Each row is a point on a tangle of strands that fork, close into loops and nearly touch. The rows are in no order.
(in the rows, 100 means zero)
Points whose rows are less than 65.3 apart are linked; no others are. Some points are linked to none.
K790: [105 114  98  83  96  85  85  85 123  91 101 108  97 126  94 111  99  92
  94 108 113 101  80 124  88  67 108  76  92  81]
K520: [ 96 106  99 142  83 110 101 125  86 114  71 111 108 121 120 101 118 112
 105  77 129 101 107  87 114 100  99 115  77  74]
K248: [134 109  99 109 100 101 114  83  83  92  76  93 118 119 134 115 126  73
 104  62 102  97  96 108 126 100  86 122  85 102]
K856: [ 94 103 100  91 123 115  93  94  89  91  78  80  87  96 108 105  80  63
  90 107  82 100 112 121 118  93  64 103  97 107]
K134: [ 73  67 102  76  65 110 114 113 103  98 116  69  99  88  71 114  88 103
 103 145  97 114  98 129  96 122  98 103  93 120]
K927: [106  83  95 106  91 112  95  73  86  94 118  89  98 107 119 121 119 106
 137 108 113  90  96 113 119  91 102 116 110 110]
K52: [ 95 120 115 112 102 110 119 103 104 103 103 102  95  63  98  94 101  84
 105  99  64  98 112  84 104 129  73 103  98 109]
K475: [ 78 111 131 102 101  95 146 113 102  89 106  89 120  58  82  82  97 106
 118  99  76  93 127  76  82 147  86  97 116 122]
K968: [107  93  73  95 108 113  70 107  86  99  80 103  76 114  97 106  75  98
  62 110  84  91  98  93 107  83 103 106  99  94]
K128: [ 98 101  92 111  99 129 116 114 101 106 100 101  90  90  83 104 101  98
  82  91  44  92 133  76 106 109  85 123 102  99]
K945: [102 106  87 117 100 121 104 111 109 108  96 111  94  96  90 100 120  86
  81  81  55  93 121  90 109  95  91 130  91  78]
K510: [103 119  92 118  78 107  89  94 101  90  86 102 110 126 118 108 130  73
 104  94 110  92  80 137 119  75  97 122  71  66]
K559: [ 98  75  89  90  96 110 100 103  95 102  82  83  96 109 103 112 114  73
  84 105 100 105  97 128 130  91  82 124  85 100]
K168: [116 114 103 119 100 103  91  99  80 101 118 114  88  69 114  87 102 117
 103  91  82  85  98  57 102 130 106 113 111 114]
K840: [ 82  99  97  84  92 113  77  95  94  81  99  72  85 130  85 119  58 113
  99 138 103  96 113 123  85  76 111  83 108 108]
K433: [ 70  85 111  98 106 103 135 122 128 110  84  97 130 114  75  87 104 102
  90  85 101 117 147 102  82  93  86 102  99  75]
K789: [129 124  84 103 106  95  59  70 115 101 104 124  80 116 109  97  88 106
  95 110 120  83  58 102  91  63 125  96 102  83]
K360: [105  79  89  84 143  77  85  92 102  95 102 108 110  97 108  70 110  89
  82  77 107  89 110  96 108  89  99 119 122  90]
K379: [ 84 113  94 111 106  85  73 114 100  92 106  97 103 101 114  91  96  92
  93 116 112  87  80 114 101 103  95 115  81  81]
K974: [ 99 123 120 129 120 119 103  72  90  97 105  94 102  96 130  97 105 107
 143  85 105  85 123  94 103  92  91  97 121 100]
K964: [ 83 105  94 120  76 109  84 109 106 118 124 106  92  83  93 103 110 107
 122 136 107 108  79 119 103 107 104 101  88  98]
K109: [ 93 102  95 126  92 112  73  90 100 117 125 108  93  80 113  93 112 106
 136 123 119 102  90 109 108  96 101 106 102  97]
K18: [ 83  91 100  85 116  77  83 115 102  97 123 108  97  46  86  55  93  99
 102 122 105  90  91  94  88 136 100 103 113 100]
K545: [114 103  84  99 119 114  89  91 101 100  88 109  89 100 101  95 110  74
  79  84  70  96 110 105 115  80  86 114 100  86]
K701: [146 120  99 106 112  90  96  68  80  88 104 106 106  96 138 102 106  98
  98  69  87  83  81  68 109 116 104 117 108 117]
K572: [ 81  97 121  87 126  90 109 113 123 107  97 108 117  89  77  70  81 109
  99 104 108 121 125  97  74 106  90  65 116  93]
K606: [110  88  99  75  88 110 100  71  88  77  91  74  91 136  97 136  88  93
 105 104  96  98 113 124 107  67 103  93 111 114]
K56: [ 77 105 109  91 103  72 105 107 113  70 124  78 122 117 102 107 109 106
 106 103 103  78  93 117  80 102 110 103  92  79]
K909: [125 115  83 120  84 122  75  80  85  94  99 110  83 126 117 118 108 120
 108 101 105  79  85  97 107  69 127 105 101  86]
K39: [ 88 122 114 107  93 127 105 113 102 105  96  95  93  84  69 100  53 104
 105 127  75 121 122 106  68 112  94  54  89 113]
K926: [122 118 105  79  89  72  98  71 105  81 122  97  90 114  94 126  83 112
 111 106 109  87  62  98  77  96 130  72 100 123]
K623: [104  64  81  86 106  97  83 100 105 126  95 118  94  87 101  89 112  86
  87 108 123 120  86 109 129 100  84 116 103  99]
K697: [100  66  90  73 123  99  94  93 106 115  82 107  96 100  98  88  98  77
  84  98 119 123 108 116 122  83  79  97 114  99]
K842: [107 109  91  95 126 100  86  88  94  86  93  94  93  97 116 101  93  69
  88  95  80  86  97 109 113  95  81 113  95  97]
K824: [ 96 115 105 112  79 136  99 111 110 114 100  99  90 109  69 114  66 118
 102 122  80 122 122 103  71  96 109  65  89 101]
K580: [ 95 112 113  90  81 120 123 109 114 102 108  98  94  69  62 102  75  94
 100 123  55 120 112 100  73 127  90  68  91 114]
K73: [121 110 109 113 121  92 105  76  80  91  79  90 125 112 144  98 114  78
 115  66 122  95  98 103 121 100  82 120 100 107]
K673: [130 123  93  94  89  85  83  77  80  89 118 107  76  74 105 107  77  94
 111 115  99  88  50  88  94 124 117  89  95 136]
K720: [ 90  83 102  61 132  82 102  90 110  77 110  88 104 104  93  90  78  97
  87 102  90  90 111 103  82  91 101  86 122 103]
K568: [ 82  94 103  93 118  83  93 118 107  89  79  92 112 130 100  92  88 102
  83  97 126 102 112 111  85  78 100  85  93  75]
K762: [100 101 119 103 114 123 124  74 118 112 112 109 100  82  93  92 100 116
 130  95  84 109 134  82  94  92  96  77 139 112]
K231: [ 96  98 109 105  84  89 114 103 106 101 129 101 108  87 100 104 117 112
 117 101  99  97  90  91  89 123 109  99  98 105]
K640: [107  77  93  82 101  75  90 103 103 121  94 112 103  82 109  88 105  83
  89 106 142 120  67 108 120 119  87 105  90 109]
K428: [ 94  75  94  73  66  90  95 105  96 115 113  93  86  81  74 116  94  96
 108 141 122 122  63 130 110 117 108  90  91 135]
K201: [ 83  87  86 118  75 114  97 130 121 130 116 122 105 101  67  98 109 132
 101 120  98 115 105  93  86 101 118 101  93  83]
K683: [104  92 116 114 116  79  97  93  87 107 114 105 122  73 129  65 126  97
 112  71 121  96 106  75 120 124  92 144 118 105]
K969: [115 124  94 109 104 111  84  80  94  90  95  94  93  94 121 114 110  58
 101 102  78  90  85 123 123  97  77 120  81  94]
K586: [125 116 109  87  87  82 105  91 101 101 106 107  92 113  92 123  86 115
 102  93 109 110  76  91  79  99 129  57  95 123]
K369: [105 120 110 141  96 125 104  83  84 108  96 105 102 103 130 108 117 111
 139  78 114  92 115  86 114  99  95 110 104  93]
K784: [113 120  76 105 100  87  54  88 113 109 118 128  81 101  99  90  83 109
  92 125 118  93  52 103  91  80 126  97  98  87]
K191: [ 97 108  74 111  93  99  63 112 109 109 119 123  90 100  94  93  99 113
  84 128  99  94  72 104  96  89 120 107  96  78]
K880: [125  91  83  93  86 105 102  84 108  93 107 111  99 123 102 119 129  97
  92  81  84  94  92 102 110  74 116 110 101  85]
K563: [105 118 104 109 112  73  93 125  78  90  89  99 101  97 118  90  84 107
  74  87 102  89  91  70  96 131 101 104  87 107]
K330: [128  86  63  98 118  98  64  84  86  97  78 116  93 122 117  89  99  87
  80  90 118  85  83 102 120  64 111 124 105  88]
K376: [112 109 105  67  71  73 101  73 109  77 121  90  95 125  88 140  96 103
 110 113 102  95  69 118  89  93 118  80  95 122]
K763: [108 102 100  61 128  92  99  72 122  79 118  98  91 102  91  99  87  93
  85  99  68  85 100 102  78  79 107  83 120  97]
K377: [ 91 131  94 108  91  96  79 109 104  96 114 100  90  87 104 105  94  80
  89 130  85  90  67 118 101 112  90 107  74  90]
K491: [ 74  78 107  90 111 113 143 106 116  98  84  76 121 113  82 101 102  85
  98  79  82 112 151 116  98  86  85 112 106  93]
K34: [ 84 116 119 119 119 104 122 100 103  83  85  85 122 116 116  95 120  81
 120  64 101  88 132 117 101  83  86 109  94  70]
K474: [105  74  81  99  81 112 100 116  85 100  78  96  94 139  96 121  97 116
  77  92 106 107 111  95 106  80 115 103  97  98]
K141: [112  98  95  74  65  77  94  87 105  90 106  93  95 130  90 140 101  99
 100 116 123 105  67 125 104  92 113  90  87 118]
K481: [ 87 107 108 103 110  83 104 104 107  73 130  88 118 110 101  97 108 126
 109  94  89  70 105  93  70 106 118 102 105  79]
K550: [ 72 107 117 124  77 104 126 124 115 127 102  93 112  90  90 107 114 104
 125 111 122 117  98 112  96 124  90 100  67  96]
K930: [ 94 115 111  92 137  81  83  93  93  92  87  96  91  87 112  80  60  91
 105 112 126  97  91  99  93 106  90  71 108 117]
K62: [105  83  92 104  85 111 114 115  91 110  87 104  97 117  93 117  98 123
  88  90  98 114 114  78 102 102 107  93 104 112]
K9: [109 101  82  78  88  62  85 111 103 100 115 116  89  89  82 101  80 100
  83 118 113 100  42 100  88 118 125  88  86 114]
K230: [ 85 104 113 108 128  96 130 101 112  92  90  86 127 102 105  87 134  72
 110  56  92  92 132 116 107  94  83 130  94  79]
K772: [ 73  79 111  89  67 108 128 118  93  91 117  66 107  87  75 116  86 116
 118 132  90 102 106 107  83 136 104  98  92 128]
K409: [ 96  91  96  76  54  92  94  96 104 105 119  92  90 109  75 135 100 104
 105 138 112 117  70 134 104 101 116  90  89 127]
K512: [103 131 114 110 111  79  94 120  86  93  97 103  98  87 105  87  78 112
  90  94  96  91  91  73  76 131 107  77  89 107]
K27: [ 82 117 122 120  79 104 134 114 117 119  84  87 111  96 105 113 122  81
 113  96 117 113  95 116 110 118  72 107  59  88]
K959: [ 80 106 108 104  87 109  86 101  94  90  98  77  94 127  96 119  78 114
 119 127 122 100 111 124  87  81 108  78  96 102]
K753: [100  84  87 106 134 108  95  93  78  73  81  79 107 120 116  88 115  81
 115  68 102  81 127 125 117  66 110 129 106  94]
K325: [119  98  90 118 104  93  77  89  78  99  84 105 110 120 137  96 106 105
 108  85 144  94  86  94 113  89 106 115  97  94]
K993: [ 85  76  94 113  98 115  96 107 105 118 101 108 101 100  98  95 112 113
 116 104 117 111 121  98 106  87  97 105 112  93]
K417: [107 102 105  96 131  94 127  93 115  91  95  97 118  98 101  90 138  65
  97  51  70  97 123 112 112  89  88 127 101  87]
K783: [ 90 114 113 107 111 110 108  85 111  85  99  90 107 114 109 107 112  87
 120  90  94  92 120 119  96  76  91  93 101  78]
K794: [ 94 117 122 116  83  82 119 121  88 101  88  81 112 117 110 123  99 105
 114  91 130 111  90 105  94 123 100  81  73 111]
K690: [ 97  81 102  90 109  74  93 103  99  98 129 110 107  63 101  68 113 109
 101 101 102  90  92  76  98 128 105 117 119 106]
K115: [108  59  92  98  99 107 118  97  91 125  87 104 104  89 109 100 126  93
 100  87 114 118 106  90 138 110  83 129 113 122]
K955: [ 99 109 104 127 124  99  86 124  84 107  72 107 102 105 116  77  98 105
  78  76 105  92 123  75 108 103  90 116 100  85]
K332: [100  90  88  78  94  95 102  94 101  81  86  78 107 131  97 119 117  66
  91  97  96  97  92 146 119  71  98 118  82  90]
K309: [ 79 124 115 117  93 100 111 115 118 104  94  86 109  95 108 105 118  73
  97 104  99 100  94 123 105 111  72 112  59  75]
K618: [128  96  88 102  92 108  96  84  72  91  76  89 101 126 127 127 111  79
 102  86 107  96  91 110 126  92  91 118  89 112]
K480: [ 67  92  90 105  63 123 112 122 112  97 101  80 109 124  75 121 111 102
  95 124  87 103 109 134 102  86 101 123  83  77]
K212: [ 99 107 102 114  96 137 111  79 101  94  97  94  93 112 103 115 109  92
 124  91  78  94 128 111 105  70  91 100 106  85]
K476: [ 72 100  95  92  67 103 104 119 107  80  97  75 112 142  81 124 107  95
  86 121  96  98  96 148 101  78 106 114  79  77]
K665: [105  96 104 110  90 121 116 104  97 114 102 107  93 104  88 110  92 135
 109  93  90 112 122  74  87 100 116  80 116 114]
K832: [112  99 112  93 131  93  99  65  98  92 117 105 105  83 122  83 109 103
 116  86  96  88 109  83 102  95 100 100 136 110]
K894: [ 93 106 114  89  86  86 122 104 127 105 126 108 108  70  84  97 119  93
 108 106  83 112  88 102  83 124  95  86  92  98]
K315: [108 105  93  96  81  97  96  86  96  81  85  85 113 134 113 117 129  67
 106  94 114  87  80 149 123  72  98 124  74  84]
K203: [100  71 114  85 106  99 138  93 104 121  88 101 113  76 105  94 115  91
 108  88 115 126 112  92 130 116  78 102 126 130]
K766: [ 92  75  94 106  99 100 105 115  98  97  71 102 116 132 105  89 120  98
  95  75 130 102 115 112 110  64 104 109  96  68]
K387: [113  87  64  98 108 105  59  99  86 104  92 113  77 113 103  98  83 104
  75 116 110  90  79  96 116  79 110 115 106  97]
K765: [122 147 113 121 101  91  82  85  97 107 117 122  97  63 123  80 106  88
 107  87  90 101  73  78  96 127  94 103  85  99]
K41: [ 90  86 116  77  96 105 139  88 104  76 129  80 110  85  85 107  96 113
 117 101  65  94 123  88  80 116 102  87 128 122]
K951: [ 81 112 129 100 122 105 125 115 104 103  90 101 110  57  82  65  86  99
 104 102  79 104 140  74  97 133  76  96 129 117]
K841: [ 93  74  72  99  89 117 100 127  94  94  78  96 100 132  89 106 108  99
  70  87  84  99 115 108 110  73 112 124  91  78]
K548: [105  95  98  97 130  92  89  88 105  94 108 108 105 101 110  81 108 108
  95  81  99  83 109  86  95  84 110 108 119  85]
K8: [ 94  94  93 129 102 108  87 123  83 115  72 104  98 107 115  93 105  99
  89  90 122 103 111  91 120  98  87 118  87  89]
K752: [ 92 102 114 111 139 101  99 111  86  99  69  96 107 103 113  75  87 105
  89  78 108  98 134  80 109  96  87  99 124 103]
K458: [ 76 114  92 115  78 106  74 118  97 106 117  93  88  90  89 108  90 103
 104 150  98  98  73 127  98 111 103 103  80 101]
K263: [ 86  93 118  73 136  80 109 100 106  96  96 100 108  84  90  70  67 110
 102 105 120 113 114  94  79 105 100  58 132 115]
K493: [ 91  81  89  90  85 106 106 112 132 131 118 122  97  75  74  93 122  94
  88 115  82 121  96 105 104 108  90 110  96  88]
K146: [ 83  93  97  84  86  86 109 114 140 108 137 116 112  76  72  89 123  97
  92 123  81 108  81 115  86 115  99 101  93  80]
K996: [126  78  76 107  82 120  96  85  97 113 111 122  90 109 102 114 128 116
 101  90  88 102  99  84 119  81 115 116 116  98]
K20: [108  97 100  76 105  56  95  98  98 100 102 107 104  74 109  88  91  78
  94 105 131 107  54 103 104 130  92  95  88 116]
K987: [ 91 104 108 102 133 102  76  94 100 105 101 103  89  88 105  76  76 104
 111 116 115 100 111 100  91  92  92  78 114 101]
K687: [114 125 111 103 102  92 100  75  85  69 130  84  99 104 125 115  95 118
 124  93  89  65  84  88  84 111 119  98 106 110]
K570: [ 93  69  90  70 142  87  92 101 108 104  96 107 104  89  90  72 102  78
  74  91  96 103 117 107 112  93  84 114 120  88]
K992: [120 125 107 122 103 110  88  97  87 111 118 118  79  66 101  85  93 122
 108 101  78  91  95  62  85 122 119  88 107 117]
K578: [ 84 100 115 106  67  88 118 127 105 117  99  86 110 110  87 122 106 108
 112 111 130 122  84 120  91 118 109  83  67 107]
K862: [ 96 107 110  96 117 101 104 101  86  93  95  94  91  73 107  88  83  93
  98 106  84  98 109  89 103 124  80  91 108 122]
K486: [119  72  83 101  94  98 100  93 103 114  85 115 112 114 115  98 140  80
  93  76 121 111  91 111 130  81  96 130  92  86]
K446: [102  62 109  68 115  85 123  83  94  98 105  95 111  78 106  91 107 101
 111  93 114 111 104  93 116 113  93  96 140 138]
K556: [ 85  85 107  97 115 102  98 109 111 129 101 118  96  56  83  64  98  94
 109 115 110 123 117  96 105 117  79  93 116 106]
K489: [ 95 105 119 110 123 119 112  71 104 100 115  99 103  85 111  91 110 106
 136  90  89  92 132  91 100  89  90  95 134 102]
K986: [ 77  95 115 102 101 103 113 122 120 119  96 103 113  87  73  85  85 108
 108 114 108 129 124 104  78 110  91  72  96  99]
K887: [ 93 117 109 100 105 101 118 132 113 103  85 106 105  99  77  93  81 103
  64  95  64 111 121  78  78 120  88  83  87  92]
K727: [ 85  81  92  98 124  84  96 122  92  91  67  92 113 131 107  86 100  94
  77  79 126  98 114 109 103  78  96 105  94  78]
K313: [108  99  91  84  86  61  91 107  90 102 111 107  96  72  97  95  88  87
  99 115 128 103  42 103  98 138 113  95  81 126]
K774: [126 121 113  83 129  67 104  66 103  72 120 101 106  97 124  91  96 107
  98  73  93  68  81  73  80 104 117  97 121 108]
K405: [ 97  93 105 104 123 114 110 104  88 100  63  90 104 116 111  97  92  90
  90  77 102 109 134  98 115  80  85  96 113 103]
K185: [ 75  87 101  96 113  97  83 119 107 121 112 113  95  49  78  56  90  99
 110 133 111 110 105 105  92 125  90  92 110 100]
K530: [ 91  80  99 113  93 113 117 107 109 113  81 109 111 122  99  96 123 104
 107  78 120 113 127 102 109  73  98 107 102  76]
K3: [113 117 116  87  96  74 115  77  86  66 118  84 104  90 120 115  93  97
 118  97  96  82  73  93  92 127 104  89 103 128]
K247: [125 108  96  86  84  84 102  88  80  84 114  97  86  84 107 119  89 101
 102 107  90  92  65  85  99 130 111  91  97 136]
K345: [116  86  91  88  95 107 106  83  69  79  75  71  96 132 115 134  94  85
 100  91  99  92 104 113 122  86  96 112 100 125]
K337: [119  85  81 106  93 126  89  90 100 118 116 123  77  89  94 102 111 121
  97 103  75 100 107  74 107  90 112 108 121 105]
K228: [100  93 100 114 113 112  82  91  99 117 109 115  89  84 103  85  98 115
 120 111 115 106 109  90  99  93 105  86 117 105]
K468: [116  89  92  85 124 103  85  90  98 115  69 115  88 110 106  93  81  88
  82  96 122 121 105  99 112  77  87  78 112 103]
K479: [ 91 112  80 131  80 133  79 120 105 109 103 115  88 121  88 102 103 131
  93 119  87  92 103  98  90  75 124 102  93  66]
K278: [ 76  82 115 100  79  99 134 130  87 102  99  74 111  89  82 107  85 121
 115 113 106 110 108  93  87 139 103  90  92 130]
K17: [ 75 105 108  81  82  86 104 100 112  69 114  69 114 136  90 126 108  95
 107 116 102  86  95 145  89  83 106 103  90  84]
K641: [128  96  76 109 110  92  67  75  84  95  81 109 114 124 135  86 114  81
 106  79 132  85  81 110 117  69 106 133  94  81]
K449: [116 115 111  83 133  69  95  60 101  78 120 100 103  79 123  79  86 100
 112  90 109  76  80  85  86 103 107  91 127 115]
K84: [ 87 116 103 131  89 150 101 107 103 110  90  96  89 114  83 109  75 123
 113 116  80 105 139  93  81  85  98  85  98  90]
K42: [ 92  58  96  72  91  93 102  98 102 114 111  99  96  80  86  99 100 100
 111 124 124 123  88 115 111 112  98  93 110 126]
K308: [104 110  88 124  88 127  79  92  70  85 101  87  84 123 117 125  96 120
 115 109  93  72 100  98 107  88 117 112 101  98]
K724: [136 112  86 105  92 107  88  75 103  94  96 121  98 128 118 107 124 102
  96  75 100  87  83  96 104  64 122 104  96  74]
K290: [113  64  95  90 112  97 120  91 106 114  91 104 115  97 106  95 136  79
  93  69 103 112 109 103 129  96  87 130 111 104]
K674: [114 124 102  77 124  81  93  87 125  88 114 114  91  99  93  93  87  98
  72  96  76  86  82  90  74  90 110  80 104  85]
K200: [ 94  85  90 106  79 108 114 115 123 132 102 117 101  84  89  98 135  93
  86 100  96 115  92  97 117 107  87 126  82  84]
K167: [104  91 100 111  99 135 112  89 106 119 115 115  88  88  87  98 100 131
 117 100  74 104 132  71  92  93 109  94 128 107]
K98: [ 87  83  96 112  86  90 100 130 122 131 116 125 111  90  78  86 119 125
 100 107 116 119  95  90  90 112 113 101  94  85]
K786: [ 77  94  92 103  64 122 101 127 110 106 104  88  99 115  70 119  89 112
  88 134  85 115 107 117  91  97 103 100  83  92]
K156: [103  93  73  92 100 124  82 103  96  88  87  98  85 130  86 109  94  99
  67  99  71  89 111 110 102  57 115 108 100  79]
K688: [ 79  90 113  96 108 112 108 114 114 135  83 110  97  75  81  79  82  88
 107 117 119 142 118 115 101 107  75  74 103 109]
K653: [ 99  91  90  65  85 104  94  84 102  79  99  79  87 130  82 128  73  92
  82 117  88 100 105 125  95  73 105  92 105 108]
K402: [ 89  83 107 105  89 104 132 105  91  96  77  73 118 128 112 120 123  91
 114  75 122 100 115 116 119  94  90 118  90  97]
K769: [112 107  96  80 129  83  90 103 102  99  74 110  88 114  99  93  65  98
  64  91 109 108  95  88  92  91  98  73 104  99]
K236: [ 94 116 104  98 109  94  83 100 116  94  83 103  99 125 101 101  90  91
  94 107 116 102 100 120  86  67  95  74  88  73]
K575: [ 97 112 106 117  89 152 107  80 101 102  94  92  84 116  97 119  89 108
 124 108  83 103 137 106  95  69  96  83 110  93]
K152: [ 96 122  77 122  74 111  69 105 104 102 113 118  89 125  94 109 109 121
  96 130 103  92  71 117  99  70 129 102  93  73]
K961: [ 79  98 115  99  79 101 101 110  91  96  83  73 103 132  98 127  89 107
 120 116 139 115 110 127  96  88  97  80  87 106]
K938: [ 79  78 109  98 108  88 130 132 114 107  83  99 129 116  85  89 111 112
  81  74 105 110 135  85  94 105  94 110 104  87]
K226: [133 118 103 103 108  96  97  79  94  97  93 111  94 107 122 108 100  99
  94  82  96  96  87  82 104  98 101  90 104 108]
K571: [100  95  94 103 138 116 100  90  83  86  67  85 100 112 115  88 101  70
 102  75  95  95 133 118 121  68  86 114 107  96]
K526: [ 90  79 101  86 101 107 105 103  92 105  83  76  92  91 104 109  94  70
  91 116 103 111  99 125 126 111  65 111  88 116]
K941: [ 83  87 118 101  80 107 146 132  89 112  88  85 116  87  72 103  72 124
 108 103  99 125 125  83  82 139 107  80 101 140]
K943: [ 82  77 114 102  89 108 124 106  87 102  77  71 110 122 110 119 100 104
 119 100 136 117 119 114 113 100  87  94  99 116]
K344: [101 106 106 101  93 119 136 100 106 102 106 100  97  77  87 108 106  90
  95  88  46  99 124  77 103 119  81 112 106 112]
K643: [108 128 112 100 111 101 105 117 111 107  97 118  92  79  80  85  84 108
  72  95  58 103 113  69  78 120  96  77 101  96]
K608: [123 129 103  95 110 105  99  97 115 101 106 119  83  93  92  97  94 106
  71  91  53  92 100  70  80 103 107  79 100  91]
K782: [ 74  76  90 104  65 128 104 122 110 121 109  92  96  95  67 110  90 113
 104 139  97 121 105 120  98 106 100 106  90 107]
K659: [123 117  90  99  98  84  78 100  96 107  92 112  80 121  96 114  74 118
  86 100 121 101  68  88  82  89 133  69  88 108]
K58: [101  96 117 104 109  75 100 100  94 102 128 108 115  60 113  64 125 102
 105  82 101  87 101  70 105 136  98 139 118 102]
K35: [115 137 119 111 107  85  98  94 112 104 116 122 105  66 112  78 117  83
  90  79  75  96  91  77  96 126  85 108  92  87]
K970: [101  87  93  94 104  84  89 128  95 110 105 118  93  80  83  81  87 119
  78 104  99 104  92  73  87 127 115  90 103 110]
K507: [ 80  69 100  81  91 131 138  97 116 109  93  78 104  98  76 109  88  79
  88 101  71 124 141 116 104  96  76 113 104 109]
K944: [122 122 115 112 113  82 108  83  78  82 102  90 123  96 143  99 113  91
 110  63 101  84  92  82 112 125  92 126 100 110]
K343: [108  95  95 103 101  83  93 130  88 109  96 115  94  81 103  85  98 107
  69  91  94 101  92  66 104 134  99 113  95 106]
K420: [113 110 106  88 118  63  92  91  93  94  97 106 101  91 114  91  74  93
 101  97 132  99  70  91  93 114 102  79  98 123]
K129: [119 108 106 107  92  93 110  90  95  99 111 107 102 103 116 114 115 113
 108  82 101 100  91  82  99 110 108  93 103 106]
K279: [115 107  97 133  89 113  92  93  79 104  91 107 106 118 134 103 120 115
 125  77 129  94 100  90 116  93 106 114  96  86]
K367: [111 101  92  89  88  96  83  83 100  95 104 101  90 115 104 122  97  90
 102 115 111  99  78 119 109  85 101  94  95 104]
K213: [109 105  99 116  84  98 103 117  85 110 111 115  90  61 101  90 111 108
  94  94  80  97  92  62 109 144 100 119  98 116]
K818: [106  59  92  64 115  88  97  86  96 111 106 112  94  81  94  84  90 103
 102 111 122 117  98  97 112 104  99  87 134 128]
K401: [101 114 117 100 108  89 115  91  93  70 130  84 107 109 109 109  97 132
 116  87  83  69 105  79  70 114 125  91 115 103]
K940: [100  98 101 113  93 122  92  85  79  91 112  84  86 105 114 119  95 114
 127 112  99  87 108 100 109  95 102 102 112 114]
K857: [132 122  86 105  86  98  79  92  92 102  77 115  80 136 107 125  84 111
  81  96 117  97  73  91  96  76 124  79  85 101]
K257: [108 124 102 115  97 105  91 114  86 101 119 111  82  59  82  83  80 122
 103 116  70  85  92  71  70 131 124  81  99 114]
K847: [ 92  78  89  86  96  97  83  77 104  91 125  93  98 106 100 108 107 101
 118 123 111  91  91 124 107  79 107 108 117 102]
K155: [121 119  90  98 102  95  78  74 120  91 103 119  98 125 110 100 111  98
  96  95 111  88  73 108  92  56 119  94  98  69]
K755: [ 76 109 104 117  84  94  93 119 102  96  99  83 112 111 108 109 114  93
 103 116 120  96  85 130 104 105  92 115  70  80]
K14: [ 83  84 108 107  92  83 126 132 122 115 105 109 125 103  83  91 123 123
  93  85 112 110 112  81  87 119 103 107  94  84]
K4: [103 134  96 119  89 110  88  89 109  92 105 104 101 106 115 110 124  69
 103 100  81  89  82 126 111  85  88 117  73  68]
K514: [103 109  99  93 106  82  90 113  93  96 109 109  89  83  89  88  74 118
  88 109  93  92  86  77  74 122 120  77 101 114]
K898: [123 134 101 118  96  94  70  83  84 106 118 116  83  66 120  91  87  96
 116 109 102  94  60  87  96 120 111  93  87 117]
K990: [ 92 127 125 112  94  98 133 112  93  87 110  92 108  70 101  97 102 108
 115  94  69  88 109  73  85 149  91  99  99 112]
K558: [ 99  87  99  61 126  80 101  98 105  85  90  92  98 119  92  97  64 105
  73 100 106 103 106  97  83  87 105  73 117 107]
K311: [ 95  97  87 117  64 115 114 117 116 120 111 111  99  97  88 120 131 103
  91 102  81 105  88  98 113 107  99 127  77  82]
K364: [ 87  90  83 116  81 115  90 121 115 109 121 117 105 117  77  99 112 142
  97 116  91  97 104  92  82  84 129 107 104  68]
K746: [ 89 115 127  92 127  92 119 110  97  98  82  96 109  69  99  73  80  93
  95  96  91 108 124  82 103 125  78  76 123 122]
K246: [113 111  87 103 111 109  77 115  93 103  74 110  79 117 102 100  76 105
  62  95  93  99 101  82  96  85 104  88  90  88]

How many points has the smallest loop of links through each point below? Write 0 if it is on no loop.
K530 | 27
K832 | 17
K841 | 16
K4 | 9
K992 | 7
K909 | 9

A fork is a point with three links, a tip a point with one. Leave the first point through the second and follow the links. Name the first fork or tip that comes.
K944; K701 | K311
K526; K559 | K842
K367; K847 | K724
K377; K379 | K794
K789; K784 | K507
K433; K938 | K155
K688; K556 | K683
K894; K231 | K402
K755; K379 | K228

A tip is a point with one link. Name the tips that can be reached along the links from each point below, in the order of the rows.
K39 | K580, K417
K278 | K941, K35
K840 | K402, K311
K572 | K683, K263
